Points on a hilly landscape, in no order, each with its height.
From any point a ball takes the steepest step (drop divided by distance) to one of its 2 nearest points. It stops when none of these is lower. Distance is the straight distance between rows; heights are no part of it.
J945: [ 85 131  92 128 123 136  79 140 109  95 116 108 137 150 130 133 156 163
 155 142 160 140  74 115 114 156 155 119 131  77 124 121  78 119 112 131
  88  88 181 135 133 131  63 136 138 138 133 136 132 118  56 138 127 167
  96 103 132 134 134 100 184 132 143]  h=305
J603: [ 85 127 103 122 143  95 125 134 124  64 154 169 116 159  96 136  64 165
 151 117 104  68 126  96 136 107 122 149 159 100  85  84 130 101 140 130
 140 147 160 159  77 111 119 140 116 173 124  89 128 130 127 126  99  88
 108  70  76 175 114 135 206 116 172]  h=570
J961: [185 111 142 117 166 119 134 108 139 125  99 123  93 106 139 121 143 135
 152 189 177 141 129 166 122 161 113 126 140 136 146 162 182  85 113  92
  70 108 155 139 164 111  87 116 119 139 143 216 105  78  63 124 106 180
 178 129 125 141  79  86 139 114 166]  h=472
J356: [109 113 138 149 141 156 169 124 147 139 150 155 165 168 149  86 146 101
 129 112 143 202 146 117 131 126 112 181 121 142 176 188 100 174 143 163
 126 182  69  90 144 132 157 162 185 142 146 152 146 122 146 112 172  90
 147 162 174 100 151 152  60 151  44]  h=419
J278: [132 112 121 108 123  74 108 174 143 135 121 124 104 136 112 112 145 123
 160 129 135  73 154 101  81 102 118 130  68 114 105 102 130 147 110  94
 161 112  72 145 137  79  98 106 137  87  92 100  84 105 100 136 141 180
 125 122 119 129  60 118 105 140 165]  h=420
J963: [ 99 169 147 100 137 197 167 114 170 106 144 145 151 132 152 116 143 165
 157 117 121 189  59 153 138 109 133 127 179 121 156 154  96 100 135 113
 111 125 170  80 133 171  60 166 103 125 134 133 149 116 148 133  85 114
 134 121  89 141 130 133 149 102  73]  h=406
J93: [ 88 146  91 132 141 100 109  62 106 144 172 137 137  71 102 121 101 104
 157 192 168  84 171 158 138 107  93 114 149  89 141 112 119 110 163 110
 136 147 164 154 106 148 133 159 145 171 121 122 103 134 117 150 129 133
 171  88  75 209  69 135 126 118 102]  h=309
J194: [192  94 217 143 140 168  90 122 105 125  92 157  88 150 162 144 137 112
  76 130  95 147 141 154 134 156 153 107 129 145 129 102 192 146 114 129
 165 123 123 149 133 153 180 123 131 152 149 162 118 121 135 129 148  97
 110 121 147 115 153 146 148 136 129]  h=264
J708: [ 77 121  98  96 116  98 118 180 144 157 166 105 121 125 155 108 128 120
 123 107 116 106 133  83 137 142 129  82 120 166 145 142 105  84 119 138
 104 118 109  69 134  81 117 129 126 123 113  91 100 186 133  99  98 118
 153 168 154 132 187 121  89 138 121]  h=114
J599: [124 154  87 141 111 108  43  90  88 138 128 112 127 119 152 139 143 104
  75  73 143 178 133 102 110 175 145  99 110 142 145 179  92 134 146 170
  97 117 111 143 111 167 140  91 113 148 180 120 138 147 123 121 158 123
 157 118 164 118 213 107 100 184  87]  h=217
J471: [105 149  95 154 113 127  68  76  97 153 116 113 133 109 116 117 155 113
  76  76 185 164 157 125 140 171 117 104 127 168 159 179 108 120 182 162
 143  90 135 113 128 152 148 101 119 165 160 111 150 137 135 135 169 153
 179 101 172 135 192 146 127 160 110]  h=261
J748: [139 110 172 152 104 119 119 122 162  94 130 113 117 119 118 145 114 162
 157 236 171 114  92 154 124 118  87 129 195 169 163 128 167 107 109 124
  90 126 175 129 125 123 100 115 131 161 145 156 103 142 145 130 149 136
 145  63 112 181 139  90 210 106 167]  h=423
J985: [116  97 138 125 117 111  67 117 108 124 131 139 106  94 143 139 132 116
 134 173 130 129 156 102 126 148 136  97  85 107 154 122 140 134 101 131
 100 115 130 144 126  88 173 110 137 157 137 151  92 131 144 137 137 159
 158 112 127 152 110 106  89 155 134]  h=39
J799: [ 77 131 127 109 105 109  56 156 114 147 131 131 144 112 120 110 110 101
 139 203 126  71 176  86 137 140 131  95  97 132 149 106 120 150 109 127
 110 144 115 159 108  89 176 153 143 177 106 109  62 174 137 138 141  97
 160  94 127 174 108 102 102 141 123]  h=110
J975: [115 115 141 116 140 102 141 187 121 131 141 133 139 134 111 134 134 131
 128 116 123  78 170 134 115 104 106 139  74 124 135 111 135 136 109 107
 163 145  84 178 139  82 132  62 139  56 136 126 127 116 127 150 155 151
 130 113 131 114  84 119 103 145 168]  h=379
J21: [122 105 159 185 110 107  60  59 119 126 127 128 126 115 110 127  84 103
 123 217 162 111 158 148 121 113  99 138 161 149 154 123 159 129 141 149
 146 142 157 156 102 118 181  95 152 175 146 129 112 141 175 145 165 122
 142  31 144 176 119 113 161 135 148]  h=421
J926: [137 117 123 105  94 141  89 188 129 108 137 123 116 190 182  93 117 140
  77 117 103 144 114  92 135 202 176  92 131 162 106 113 157 139 121 167
 118 185 112 108 122 150 135 143 112 172 127 131  95 180 125 119 145  82
 107 152 177  96 213 143 116 149 132]  h=510
J702: [ 32 161  73  91 109 132 106 131 167 113 166  98 162 142 108 112 122 174
 105  91 138 126  99 113 161 131 160 118 107  78 112 118  91  71 135 139
 160 100 155 114  96 174  83 109  94  83 111 103 146 196 124 132 101 111
 130  98 109 153 141 140 189 100 118]  h=533
J485: [ 64 164  90 110 152  93 141  92 179  91 151 143 146 156  95 109  94 119
  89  48 136 105 127 104 148 122 108 143 144 109 106 144 122 105 196 130
 181 137 124 116  73 170 137 149  77 159 120  92 145 182 173  96 136  65
 133  96 114 120 135 167 159 128 127]  h=505
J958: [181  80 157 148  89 173 136 192 123  75 107 152  90  86 166 156 175 102
 153 151  97 159 115 137 127 113 137 109 145 139 113  81 152 165  98 181
 106 167  84 109 171 126 144 111 118  61  95 125 139 160  87 112 112  96
 119 173 191  80 134  75 126 131 118]  h=314
J701: [211  91 193 168 120 161 124 144 106  98  86 138  86 115 143 175 133 132
 103 140 134 115 118 156 137 137 150 131 144 100 103  74 192 137 112 117
 139 117 158 162 166 137 147 121  87 141 130 186 129 131 112 130 119 132
  98 136 164 105 129 143 179 129 164]  h=301
J846: [175  85 160 166  75 171 127 187 115  83  91 154  83  94 163 176 191 112
 140 135 101 149 102 155 118 126 167 111 151 103  60  53 125 129 122 163
 138 139 111 117 161 130 139 104 100  99 109 130 156 159  79 124 109 103
  79 148 187  60 153 117 171 126 151]  h=342
J328: [ 83 144 128  94 131  85  51 161 117 189 131 144 130 109 110  89  87  72
 137 164 101  56 190  82 140 126 168  81  77 148  92 107 118 159  98 116
 120 123 109 148 106  91 170 162 138 206 102  89 101 172 149 123 125  70
 143  77 107 149  82 120 120 107 139]  h=167
J636: [174 155 144 116 147 121 177 146 147 149 129 120 141 168 112 133 123 146
  81  42 107 120 134 114 135 109 118 176  91 124 117 141 115 151 146 123
 183 133 109 134 127 158 127 130 119  86 141 117 147 131 133 135 141 126
  84 159 126 108 120 186 105 120  98]  h=395
J942: [113  86 146 148 165 100 133 158  86 112 136 151 130 101 140 174 144 105
 166 145 117  99 157 164 107 108 115 125 127  90 140 119 103 142 128 114
 148 132 124 173 138  98 106 100 132  82 130 111 141  99 108 155 117 133
  79  80 130 146  80 127 120 137 166]  h=329
J190: [167 112 106 138 158 154  90  85 136 123  63  97 109 133 157 169 164 138
 121 127 137 197  89 138  94 176 143  87 109 128 134 185 159 125 131 137
  96  77 141 132 164 155 104 122 140 128 143 156 126  91  56 117 134 173
 152 143 124 126 164 122 121 177 111]  h=126
J410: [124 109 156 169 112  92  76  47 107 140 131 110 117 100 114 147  65 133
 153 217 158  84 142 149 119 118 114 122 195 137 146 119 153 101 129 123
 111 116 178 135 121 117 136 114 160 176 121 114 124 138 124 132 165 130
 139  42 118 217 121 104 199 118 157]  h=387
J60: [144  68 153 154 130 168 179 157 145 106 132 127 140 145 146 127 143 157
 111 151 117 184 105 143 159 118 131 112 186 168 146 174 158 152 113 173
 102 191 129  86 140 140 120 135 125  94 139 134 179 118 138 108 126  98
 115 147 177  71 203 125 144  98 130]  h=199
J149: [ 90 113 149  98 131 151 157 171 156  79 181 160 158 119 127 120  92 141
 168 110  65  91 100 142 172  86 127 138 172 158 104  85 132 127 119 145
 112 232 159 108  95 139 156 169 145 114 110 111 122 155 186 132  87  66
 125 143 120 137 121 132 145  75 138]  h=466
J894: [166 159 108 144 130 134 100  90 113 120  86 104 140 137 153 150 156 126
  84  96 125 202  99 124  90 177 128  89 104 162 162 173 134 121 144 156
 110  97 114 108 144 173 129 115 131 124 166 146 129 115 107 124 145 137
 159 164 154 130 186 121  86 195  51]  h=168
J722: [ 84 152  75 117 109  97  60 159 118 146 114 110 112 143 166  89 142 137
  93  87 104 121 123  74  85 148 152  93  79 117  80 147  74  91 141 121
 138  65  85 104 149 106  84 119 103 127  90  95 110 156  93 111 131 132
 107 136 120 122 168 111 116 134 137]  h=219
J632: [195 112 154 175 114 175 167 154 126  94 104 136  92 113 140 192 133 146
 125 122 124 135  92 162 145 114 146 165 178  89  77  54 159 128 116 162
 146 141 172 137 142 167 118 117  79 115 121 139 160 132  98 136  90 119
  74 145 158  74 130 153 195 113 160]  h=332
J566: [143 116 168 139 125 139 140 151 118  62 147 181 108 128 157 158 132 123
 175 172 111 105 114 146 149 111 133 134 178 100 100  71 115 148 118 140
 110 173 148 171 111  89 118 186 131 145 113  91 110 118 133 141 112  88
  72  97  98 160 102 119 173  93 145]  h=618
J845: [161 116 162 109 112 105 130 184 130 158 107 132  52 114 106 143 138 115
 153  80 139  69 145 130 111  98 142 135  80 114  82  53 140 152  91 103
 160 118 119 173 144  59 102 126  98 119  76 102  95 126 102 125 117 145
  92 131 114 106  63 109 147 114 187]  h=462
J189: [ 92 135 124 147 131 148 224 152 121 100 196 161 147 103 102 146 137 100
 185 156  92  93 127 141 136  82  95 157 188 140  79  88 105 136 118 125
 116 156 147 139 127  74 104 107 139 102 123  83 166  92 171 150  39  99
  74 104  82 144 127 129 132  85 176]  h=281
J489: [118 123 103 147 110 104  79  25  88 157 148 121 132  88 123 135  72  88
 142 182 161 108 173 141 139 100 107 112 181  87 127 118 132 105 157 136
 144 136 154 129 126 151 120 169 142 201 124  94 140 113 118 132 161 122
 140  61 104 223 111 137 147 124 124]  h=347
J707: [123 128 124 141 120 122 163 115 120 160 156 107 152  78 133 125 135 137
 122 167 133 107 120 137 145 112 101 136 139 132 169 153 102  97 129 133
 111 123 105 117 122 128 149 119 153 125 141 126 150 146 152 122 144 158
 145 130 157 139 176 120 129 120 125]  h=120
J861: [141  84 119 146 196 143 102  72 112 100  97 107 106 149 140 148 145 124
 128 129 149 179 125 190 122 183 144 117 144 111 171 158 133 108 155 111
 115  78 160 123 153 153  98  82 107 117 160 192 142  74  50 156 122 169
 147  83 115 139 133 126 140 156 130]  h=152
J932: [ 84 145 119 127 118 148 148 147 114  63 165 174 150 122 114 137 108 121
 182 134  94  80  91 118 126  61 149 126 178 106  55  98  91 128 167 142
 118 167 159 168  55 112  95 162 122 159 101  71 144 119 150 142  80  75
  82  71  86 169 106 127 181  84 155]  h=594
J48: [143  83 153 127 122 133 133 137 150 106 114 120 132 112 160 144 164 156
 125 165 112 148 110 138 126 134 109  97 144 159 178 173 142 123 105 148
  74 149 113 100 144 139 141 116 126 135 160 123 134 107 134 119 148 144
 160 122 160 118 209 103 150 139 145]  h=157
J850: [106 124 113 149  93 138  90 105  96  88 108 172 135  82 128 136 117  99
 167 236 174 127 119 139 118 141 108 129 138 120 156 144 149 177  92 175
  27 150 142 184 121 120 129 137 141 156 188 168  86 110 144 152 132 145
 151  94 129 143  77  42 129 131 118]  h=532
J206: [ 96 107 144 160 140 144 163 130 148 110 135 137 155 152 141 107 141 128
 136 156 131 162 142 118 152 135  95 160 158 154 162 165 112 179 131 154
 112 191 109 110 144 105 162 170 158 163 138 115 136 131 163 127 159  99
 117 130 166 114 149 167 109 147 115]  h=388
J876: [164 109 126 103  94 123  99 186 145 147 110 110  87 174 152 105 140 133
  83 104  90 153 118  91 120 187 186  88 105 157  99 103 166 125  91 130
 120 121 141 121 135 115 131 155 128 130  92 114  90 154 122 127 104  89
 113 175 155  90 203 152 136 135 136]  h=529
J101: [176 101 139 137 121 151 151 179 168  91 111 122 141 121 145 143 181 135
 129 139 110 169  77 129 143  86 117 132 124 127 155 139 162 154  98 177
  88 162  98 127 173 147 144  98 137  38 121 157 154 116 104 114 125 128
 140 198 168  98 143  84  95 142 100]  h=277
J979: [104 182 125  87 128  95 111 130 152 219 115 129 113 111 103  83  82  96
 131 130 134  86 163  77 157 138 181 111 105 144  86 130 133 154 114 107
 122 126 100 123 101  87 180 179 107 213  97 118 125 149 175 108 116  98
 145 102 101 104 107 146 128 132 160]  h=225
J860: [ 99 153 105 129 139 163  98 114 101 116 112  95 130 135 161 142 172 148
 157 145 158 166  47 151  87 151 150 119 164  87 126 166  95 116 116 100
  89  62 182 110 166 171  37 121 123  96 127 159 161  83  47 128 114 170
  90 113 107 148 118  96 149 115 110]  h=341
J319: [209 130 136 145 122 108 153 148 134 117  97 123  61 172 128 172 161 131
 119  53 122 146 130 101 113 147 134 140 101  96  79  85 138 143 117 112
 176  91 120 157 175 116  85 118  87 124 111  89 137  99  85  98 105 138
  71 138  97  92  94 150 123 147 177]  h=288
J69: [131 111 188 151 119 102 118  79 118 142 104 132 155 124  97 107  62  98
 104 192 120  84 191 124 142 124 102 165 137 172 117 120 167 154 122 120
 153 152 125 154 108 119 205 101 164 164 166 105 112 165 203 119 193 109
 129  68 133 140 102 157 150 140 151]  h=457
J300: [159 114 103 121 109 124  96  92 106 144  99 147 125  67 141 126 117 101
 162 222 178 135 153 175 134 149  61 142 140 147 132 142 180 125 114 139
  37 144 137 157 147 107 120 157 141 174 171 166  83  78 114 129 176 200
 174  93 110 160  64  84 119 125 121]  h=509
J742: [151 113 161  95 120 112 141 215 151 119 140 129  87 149 129 140 118 151
 134  92  86  84 145 107 155 102 133 136  90 138  78  61 148 135  91 115
 168 185 124 137 126  74 125 129  96 109  98 111  90 145 141 141  99 125
  96 149 126 101 111 137 132 113 179]  h=498
J866: [156 150  91 132 165 129 132 127 127 160 103  91 142 109 134 153 128 152
 120 113 121 135  92 133  92 137 143 116  88 121 152 134 110  72 136  93
 155  65 121 105 152 138 110  84 130  88 121 138 110  99  89 119 137 196
 142 196 103 149 119 121  82 149  69]  h=239
J535: [115 171 110 108 139 120 158  95  99 154 164 154 147  99 128 140  95 128
 155 131 136  71 130 168 127  81  86 150 118 100 123 119  96 125 155  91
 127 148 138 156 103 146 107 170 153 122 133 134 111 123 123 148 130 159
 126 129  91 177  56 137 117 113 111]  h=263
J806: [137 139 147 135 119 136 218 131 107 118 154 151 151  97 127 128 119 104
 149 135  98  94 124 136 145  88  91 155 169 132 109 115 101 154 126 140
 119 167 102 171 145 121 130 153 141 105 149  91 156 109 168 134 112 111
  78 124 112 117 115 145 129  99 160]  h=230
J562: [100 153 131 138 159 148 214  88 135 153 193 156 197 112  81 111 105 104
 119  93 126 108 140 133 157  46  80 215 163 148 140 158  62 150 143 131
 165 135  89 120  85 143 145 109 167 118 141 104 187 133 214 100 150  78
 148 132 135 120 123 148 114  91  82]  h=494
J532: [137 136  57 138 170 109 120  66 124 156 102  89 127 124 106 152 140 124
 132 103 140 161 130 141  95 167 156 102  96 119 158 144 117  63 137  84
 169  16 172  92 128 149  97  69 117 102 130 164 128 111  68 125 124 209
 187 150  94 147 117 138  98 155  71]  h=280
J147: [ 83 162 111 138 159 108 188 123 191 120 165 138 152 177  80 107  89 146
  95  77 142 117 166 101 164 102  90 181 127 133 132 156 128 128 158 141
 199 162 119 100  85 151 144 128 108 132 151 100 139 168 188 122 141  84
 128 114 143  99 135 168 129 115 124]  h=471
J536: [137 154 161 105 149 197 206 142 105 137 156 151 176 172  86 112 136 124
  92  36  90 139 118 137 127  74 124 201 115 137 100 136  81 177 165 128
 182 148 120 109  84 190 144 125 134  69 135 115 185 123 167 128 146  81
  90 161 138  87 127 159 101  80 105]  h=441
J177: [ 62 152 145 102 125 169 167 132 178  88 188 156 152 108 136 121 128 147
 193 145 113 123  90 126 148 100 120 116 172 116 145 116 115 127 122 134
  98 176 145  82 132 139 114 187 153 119 117 117 103 135 159 137  92  82
 149 130  93 168 138 118 140 113  92]  h=438
J176: [ 50 149  60 102 102 119 102 161 123  93 131  89 168 146  85 122 147 156
 111 112 148 104 115 110  97 101 143 101  78  97 118 125  91 117 114 133
 119  95  94 114 114 133  83  77 110  68 120 104 153 143 108 136 126 166
 112 101 152 102 132  98 131 145 146]  h=465
J287: [182 111 171 115  90  94 126 204 173 156 119 105  79 163 134 106 146 120
  99  86 102 125 143  92 127 143 178 116  83 168  97  90 172 153 104 125
 156 164 131 113 126  89 159 150 112 103  66 129  90 151 138 116 104  86
 105 191 148  74 110 123 117 133 137]  h=527
J551: [141 176  94 126 126 110 151 158 158 118 113 115 115 183 113 148 109 171
  87  51 100 129 111  90 118 147 121 147  83 110  75 115 143 120 139 132
 172 104 127 126 137 132  69 133  85  99 128  99 152 100 118 108 114 129
  76 157 106 108 146 165 135 127 151]  h=346
J478: [179  94 100 137 171  93 141  93  86 129 112 140 117 100 146 143 141  82
 147 149 128 131 159 162 121 150 120 141 126 113 149 155 111  95 149  95
  93  83 108 136 146 107 124  83 158 120 152 175 133  55  51 140 130 224
 161 140 120 157  76 110  83 142 128]  h=235
J109: [100 143 136 137 169 197 151 114 139 114 142 125 143 151 136 136 182 148
 152 121 142 185  71 188 120 150 151 136 174 106 166 147  79 100 119  88
 104  74 173  97 151 167  42 124  99  95 156 157 157 108 102 141  94 141
 116 117  91 127 120 130 127 102  87]  h=376
J928: [ 75 124 121 105 107  91 134 153 155 141 171 101 134  88 119 103 131 156
 108 150 131  88 140 108 153 130 111 109 133 159 177 136 129  93 107 143
  85 148 129  82 118 104 155 119 137 151 111 113  95 180 146 127 106 138
 196 145 137 140 177  99 146 127 140]  h=61
J627: [ 88 130 116 101  79 111  61 165 104 100 109 107 108 150 173 128 151 147
 134 117 117 129  93  84 101 157 172  82 112 103 102 121  96 127 118 158
 119  93 122 141 131 100  87 126 124 160 101  97 119 134  76 137 144 139
  93 140 131 119 167  97 165 124 155]  h=265
J867: [111 173  92  75 119 129 126 110 131 145 144 127 161  83 150 120 104 144
 152  79 100  73 102  97 124  85 115 140  95 108 113 130  76 101 177  93
 145 156 106 145  89 159 128 195 127 145 105 130 107 167 144 113 161 123
 137 149 110 160  87 125 117 114  94]  h=214
J339: [120 138 169 107 194 215 179 111  92 124 157 152 167 164  96 128 151 111
 113  55 115 166  99 168 125  88 135 178 137 121 119 125  80 149 121  93
 151  82 130 100  92 192 135 118 127  68 158 126 178 105 186 143  97  86
  89 143 110  93 130 149  95  53 106]  h=481
J582: [123 104 145 111 134 140  99 198 157  90 155 146 144 163 157 105 118 138
 122 117  83 116 119 109 167 142 145 123 137 163 122 101 157 130 123 152
 111 208 112 105 103 134 162 155 141 114 121 117 107 191 150 130 111  68
 121 131 150 114 153 131 126 123 128]  h=488
J340: [172 156 160  88  90 122 117 118 139 203 105 129 113  96 135 103 127  99
 142 140 120 116 144 121 145 129 153 110  85 133 142 111 164 177 106 120
 107 135 105 134 134 102 169 169 136 156 109 165  85 121 146 121 155 148
 147 171 114 115  82 120  94 125  89]  h=113
J941: [177 102 173 133 158 160 121 124 119 140  85 112 110 179 138 139 150 138
  68  98 117 210 129 132 108 213 144  90  96 150 123 143 184 143 119 134
 174 117 129 142 136 142 156 120 129 136 137 154 121 130 116 119 145  95
 127 165 169  97 189 160 112 167 115]  h=221
J715: [134  65 121 140 160  88  95 115  54 139 113 142 113  93 125 136 109  88
 159 175 144 122 166 154 113 116 115 124 121  73 154 125 128 125 126 124
 117 127 136 171 134 114 114  93 142 121 135 144 133  74  68 147 138 181
 117  75 123 163  61 106 109 146 164]  h=282
J145: [ 96 167 109 105 106  92 111  79 155 198 113 126 109 127  97  80  92 125
 119 118 173 128 188  97 143 145 153 129 115 158 137 156 143 132 144 104
 128  82 140 121 107  87 180 136 133 212 113 153 117 122 164 132 133 151
 177 125 122 106 134 154 152 155 153]  h=276
J805: [162 138 159 149 137 125 215  92 140 145 157 115 139 108 122 147  97 135
 134 138 126 118 119 150 158  99  74 173 174 124 172 158 109 125 118 130
 126 142 102 117 151 144 146 137 148 131 171 117 143 119 180 123 149 139
 123 150 117 102 150 150 124 105 121]  h=175
J570: [148 140  96 146 155 121 217 128 169 159 148  97 165 186  72 120  87 170
  91  48 131 138 150 111 177 103 116 165  98 121 158 152 138 127 141 153
 173 148 133 119 111 146 143 146 115 106 150 123 155 134 163 125 147 121
 123 179 152  88 150 159 106 109  97]  h=433
J908: [ 88  98 148 162 106 131 161 166 137  93 132 142 164 143 138  99 125 131
 163 194 125 122 126 109 147 129 102 129 165 157 126 152 119 176 112 154
 102 199 115 121 119  94 158 109 149 145 138 111 138 163 174 130 141 112
 112 107 186  94 165 147 140 126 183]  h=358
J67: [241 120 175 137 147 117 141 110 104 151  76 127  73 130 115 151 154 109
 116  81 120 151 149 148 101 158 138 137  89 119 111 107 159 150 130  98
 198  99 128 161 177 140 145 124 107 116  98 147 129  98  90 124 127 139
  98 169 122 104  92 173 101 149 138]  h=228
J518: [110 136 131 151 137 147 198 129 149 180 182 146 200 165 115  94 103 121
  92  80 150 141 160 103 143  91  93 222 130 139 163 182  69 145 172 159
 149 160  89  73 112 141 176 156 156 129 158 125 172 156 179 107 159  77
 155 166 172  94 139 158  94 100  46]  h=454
J822: [191 118 146 134 139 133  93 101 105 165  65 100 102 156  98 134 145 119
  85  98 129 204 119 136  75 213 167  95  67 154  92 106 176 138 134 114
 184  75 151 163 148 141 144 131 149 138  84 136 131 105  97 135 107 136
 128 180 106 110 131 164  96 189 115]  h=169
J223: [115 180 142 131 172 182 205  73 102 136 148 164 148 118 101 141 117 131
 118  75 115 115  97 148 139  64  96 191 162 135 144 147  63 128 155 105
 147 107 131 127  91 154 119 125 125 124 161 104 170 117 208 132 112  94
 104 123  79 115 119 134 118  83 109]  h=524
J810: [151 158 107 115 153 143 141 135 156 160 115  53 141 156 124 146 122 173
 112  73 108 141  83 133 110 144 143 110  96 122 137 104 136  75 120  99
 174  78 165 105 151 166  97 103 100  54 107 141 126 126 107 122 100 160
 112 188  98 121 144 150 109 134  90]  h=283
J375: [ 20 179  71 113  94 141 100 139 141 121 157 111 168 139 112  90 136 151
  94  94 138 133 101 112  90 108 150 110  97  61 123 137  82  86 150 129
 153  72 129 104 105 161  65  98 105  71 114 105 164 170 112 138 117 139
 118  96 139 128 124 136 125 137 123]  h=500
J917: [123 155 116 145 111  78 111  55 160 197 121 112 105 124 116  97 100 103
  92 103 176 144 185 131 167 165 123 128 141 177 170 158 136 123 165 119
 163  98 136  89 110 134 167 126 105 207 134 113 123 154 168 124 167 145
 202 120 142 125 179 163 133 142 118]  h=308
J433: [ 65 106 136 181 108 150 165 154 132  89 163 155 161 123 104 118 134 124
 179 200 114 101 147 124 123 102 122 109 175 160 114 116 112 152 124 129
  98 180 133 126 109  77 144 102 155 109 135  87 145 109 179 151  78 108
 105  89 145 146 146 129 160 109 189]  h=325
J571: [179 148  94 138 115 115  79 106 108 167  68  92 103 137 107 126 109 119
 124 106 140 183 112 136  62 178 188 101  73 141  92 124 149 133 108 108
 158  42 143 154 142 118 150 117 155 125  52 157 112  78  84 119 117 187
 147 181  82 111 102 134  99 183 121]  h=118
J368: [198 164 114  99  81 130 104  89 101 213  80 124  85 105 118 127 116 101
 142 116 146 149 150 160 119 146 178 122  89 139  96 122 173 148 114 107
 129  97 106 156 128 118 168 151 153 159  84 174 123  78 121 115 151 185
 130 170  98 107 109 130  81 134 121]  h=50
J380: [157  91 147 124 145 126 141 156 136  86 106 140  99 140 161 151 152 176
 155 228 173 136 122 163 120 128  89 120 169 153 162 148 178 109 115 122
  56 132 153 114 147 109  89 141 118 161 152 183 110  89  99 106 123 137
 200  92  96 186 110  59 182 117 154]  h=450
J598: [157  81 156 142 129 159 193 173 142 103 118 123 141 158 142 131 179 148
 129 117 123 181 105 150 164 108 132 139 146 113 119 127 142 174 116 165
 132 182 125 114 159 153 128 141 111  64 118 133 190 136 123 142 114 104
  94 191 179  79 152 141 124 114 107]  h=236
J366: [ 60 165 116 123 133  90 109  74 149  98 168 150 124 134 104 120  91 134
 125 109 144  79 152  73 146 120 102  97 143 100 115 119 118 105 170 123
 181 127 140 137  92 118 125 166  98 184 111  76 121 156 142 109 116  67
 140  79  71 189 128 149 171 143 146]  h=540
J191: [147  86 146 139 156 131  71 105 112  84 106 119 113 102 130 153 143 123
 112 153 143 151 150 150 110 138 123 113 126 122 185 165 164 116 123 128
  96 104 124 145 157 135 158  62 141 117 161 185 115  97 113 159 134 168
 177 111 133 150 131  90 117 153 125]  h=103
J690: [ 69 101  89 118 108 109 117 155 100  83 120 116 164 134 105 130 156 136
 125 131 145 121 129 110 117 123 119 128 101 104 136 121 117 144 110 131
 101 134 110 152 109  98 139  70 129  77 153 140 150 141 129 140 123 157
 102 102 172  89 122 106 123 154 178]  h=426
J75: [171 106 111 120 132 111 119 104 167 153 108 144  98 101 140 102 142 131
 169 220 181 146 159 160 136 145  89 139 128 156 150 155 197 106 103 102
  66 135 130 140 159 116 111 141 152 150 161 207  65  70 107 124 133 170
 185 127 111 143  59  75  82 120 120]  h=490
J453: [142 168 143  72 123 117 112 110 129 164 119 116 128  83 147 105 114 114
 126 126  90  92 141  99 157 122 139 133 118 113 148 118 134 126 138 104
 117 165  95 115 137 133 168 201 139 177 128 127  86 151 155 118 162 123
 138 156 126 147 100 137 104 136 102]  h=163
J504: [176 131  90 135 160 107 133  93 100 155 111 104 128 125 152 146 141 122
 140 117 130 109 140 157 108 122 112 137 117 128 138 150  98  97 152  71
 143  84  97 112 146 121  99 122 143  82 128 157 136  80  73 126 141 219
 133 185 111 158  68 133  73 129  92]  h=195
J952: [100 147  82 103  89 116  82 189 111 122 150 116 135 149 179  89 134 124
 107  99  82 129  96  86  98 148 159 110 128 139 115 140  93 111 134 141
  93 124  86  90 150 142  95 125 124  80 119  92 105 185 126 122 115  89
 110 166 149  95 199 130  95 118 131]  h=166

Call two points neighbours if one is among the 2 nearest of the other. Go from one point of each pair to the other, from neighbour to neighbour, staying as low as possible. Name the highest point that can't be avoided.
J368 / J928 | J846
J985 / J928 | J850
J504 / J368 | J551
J985 / J190 | J861

Where does a ball stop that starts at each point below?
J75 | J368
J702 | J504
J632 | J368
J109 | J928
J93 | J368
J876 | J928
J287 | J504
J375 | J504
J551 | J368
